Points on a hilly landscape, in no order, each with its height.
A ball rolls from a point to the lowest of its 3 nearest points, and stops where none of them is lower. Distance is the straight distance between rows; heights are no part of it.
k765 height 48.6: [ 17  -7  10  21 -23  31 -10  10  36]
k170 height 59.5: [ -8 -19   4 -24  35   1   8 -62 -51]
k200 height 8.6: [  7 -22  10  -6 -23 -34  68  -7 -22]
k84 height 28.0: [-51  17 -14  -9  -2  26 -10  20  60]
k878 height 62.6: [ 12  -4  -6  25   5  23 -33  26  16]
k542 height 78.3: [ -6 -17   4 -20  24 -31  28 -29 -43]
k671 height 13.0: [ -2  -1 -16  19   9  37 -34  21  32]
k180 height 33.6: [-68  38 -14 -17  -9  15   1  44  46]
k409 height 14.3: [  4 -11  -2  -7  15 -42  20  -4 -40]
k105 height 58.1: [ 22  -3  -3   6   1 -37  -6  17 -28]
k645 height 72.4: [ -9 -23   5 -21  28  -9  42 -52 -43]
k85 height 24.6: [ 30  -6  19  17 -40   1  16   5  10]
k404 height 57.0: [-15  -9 -14 -35  46 -21 -26 -45 -48]
k897 height 42.7: [-43   8 -25  -5  11  36 -18  25  56]
k552 height 59.4: [  2   5  10 -11  27  27  -7 -83 -75]
k47 height 50.4: [ 21  16 -17  29  23  13 -70  34  -9]
k539 height 12.1: [ 24 -13   7   5 -36 -29  54   1 -15]
k521 height 44.3: [ -7  -4 -17   5   0  37 -30  18  52]
k30 height 33.5: [-39  18  -2 -15 -10  30  12  24  65]
k523 height 55.4: [-10  -2 -24  20  22  45 -48  23  38]
k589 height 58.2: [ -8 -13  -3 -27  35 -31   3 -27 -51]
k349 height 38.2: [ 26  -5   5  25 -18   9  -5  12  14]
k316 height 16.0: [ 14 -12   6  -5 -10 -39  47  -9 -25]
k236 height 35.1: [-34  18   9 -20 -13  28  23  17  70]
k362 height 54.7: [  4  -5  -8 -19  37 -45 -12 -19 -41]
k178 height 52.8: [ 10  12 -19   0  24 -38 -48  19 -44]
k949 height 45.9: [ 15 -10   2  -3  -1 -35  31  -5 -32]
k931 height 55.7: [ -2   1  -5   6 -12  39 -13  12  56]
k172 height 35.5: [ 14  -6  18  15 -35  34  11   4  49]
k320 height 16.6: [ 27   0   2  30 -22  -4 -12  20  -2]
k774 height 53.8: [  0  -1 -16 -21  27 -42 -26 -10 -47]
k756 height 67.9: [ 13   3 -13  27  16  29 -43  29  12]
k221 height 14.4: [ 25  -5  30  16 -61   1  47  -2  15]
k69 height 17.2: [  8 -14   3 -12   4 -43  40  -6 -26]
k850 height 46.8: [ 24   0   3  28  -7  19 -15  14  18]
k873 height 14.8: [ 26 -16  34  15 -67  -4  58  -5  24]
k540 height 32.7: [-57  29  -8 -15  -4  15  10  27  61]
k732 height 64.7: [-13 -16  10 -20  28   3  31 -67 -54]
k730 height 44.9: [ 21  -6  -1  10 -14 -33  12  12 -20]
k325 height 52.3: [  9   5 -11  -2  18 -39 -23   7 -38]
k124 height 57.9: [-12 -14  -2 -28  41 -10 -12 -54 -54]
k191 height 16.4: [ 28  -9  13  17 -49 -12  33   1   8]
k182 height 68.4: [ -4  -6  11 -14  28  11  27 -78 -58]
k457 height 18.0: [-16  10  24 -17 -24  39  27   5  72]
k686 height 49.0: [ 22  10 -14  25   9  -7 -48  30 -17]
k700 height 50.2: [ 22  11 -18  30  15  11 -61  28 -10]
k653 height 37.1: [-48  33   9 -19 -18  13  29  20  65]
k524 height 34.6: [-72  58  -5 -16 -31   5  13  50  39]
k418 height 15.3: [ 10  -3  37  -4 -48  32  38  -7  53]
k12 height 41.6: [ 24  -1  -7  19  -3 -10 -24  23 -14]
k445 height 58.5: [ -7  -6   2 -24  43  10  -8 -66 -65]
k396 height 50.5: [ 17  18 -20  24  29 -19 -73  27 -37]
k852 height 19.2: [ 26  -8  22  14 -42  25  22   8  34]
k528 height 53.7: [-11  -3   9  -2 -19  37  13   3  63]
k719 height 50.3: [ 14   0  -9   5   4 -28 -24  17 -31]
k695 height 53.1: [  0   9  -9 -13  36 -41 -39   1 -47]
k825 height 55.2: [-17   3 -12 -25  43 -37 -28 -23 -46]
k389 height 53.6: [  8   1  -5  20   1  31 -29  21  29]
k532 height 12.7: [ 21  -4  27  14 -52  17  36   1  38]
k65 height 14.5: [-27   6 -12  -4   1  34 -11  22  63]
k461 height 4.1: [ 26  -7   8  18 -26 -21  29   7 -12]
k61 height 66.2: [ -8 -20   3 -27  34 -22  15 -41 -45]

Where does a ball stop that starts at each point below?
k719 => k320
k124 => k320
k105 => k461
k653 => k65
k774 => k320
k765 => k532
k180 => k65

Call two points neighbours if one is among the 3 nearest of the other. Go from one point of each pair to the other, from neighbour to neighbour, staying as low as possible. Name the highest point that can't be avoided.
k671 and k457 => k521
k461 and k532 => k191
k200 and k320 => k349
k200 and k461 => k539
k457 and k65 => k30
k409 and k200 => k69
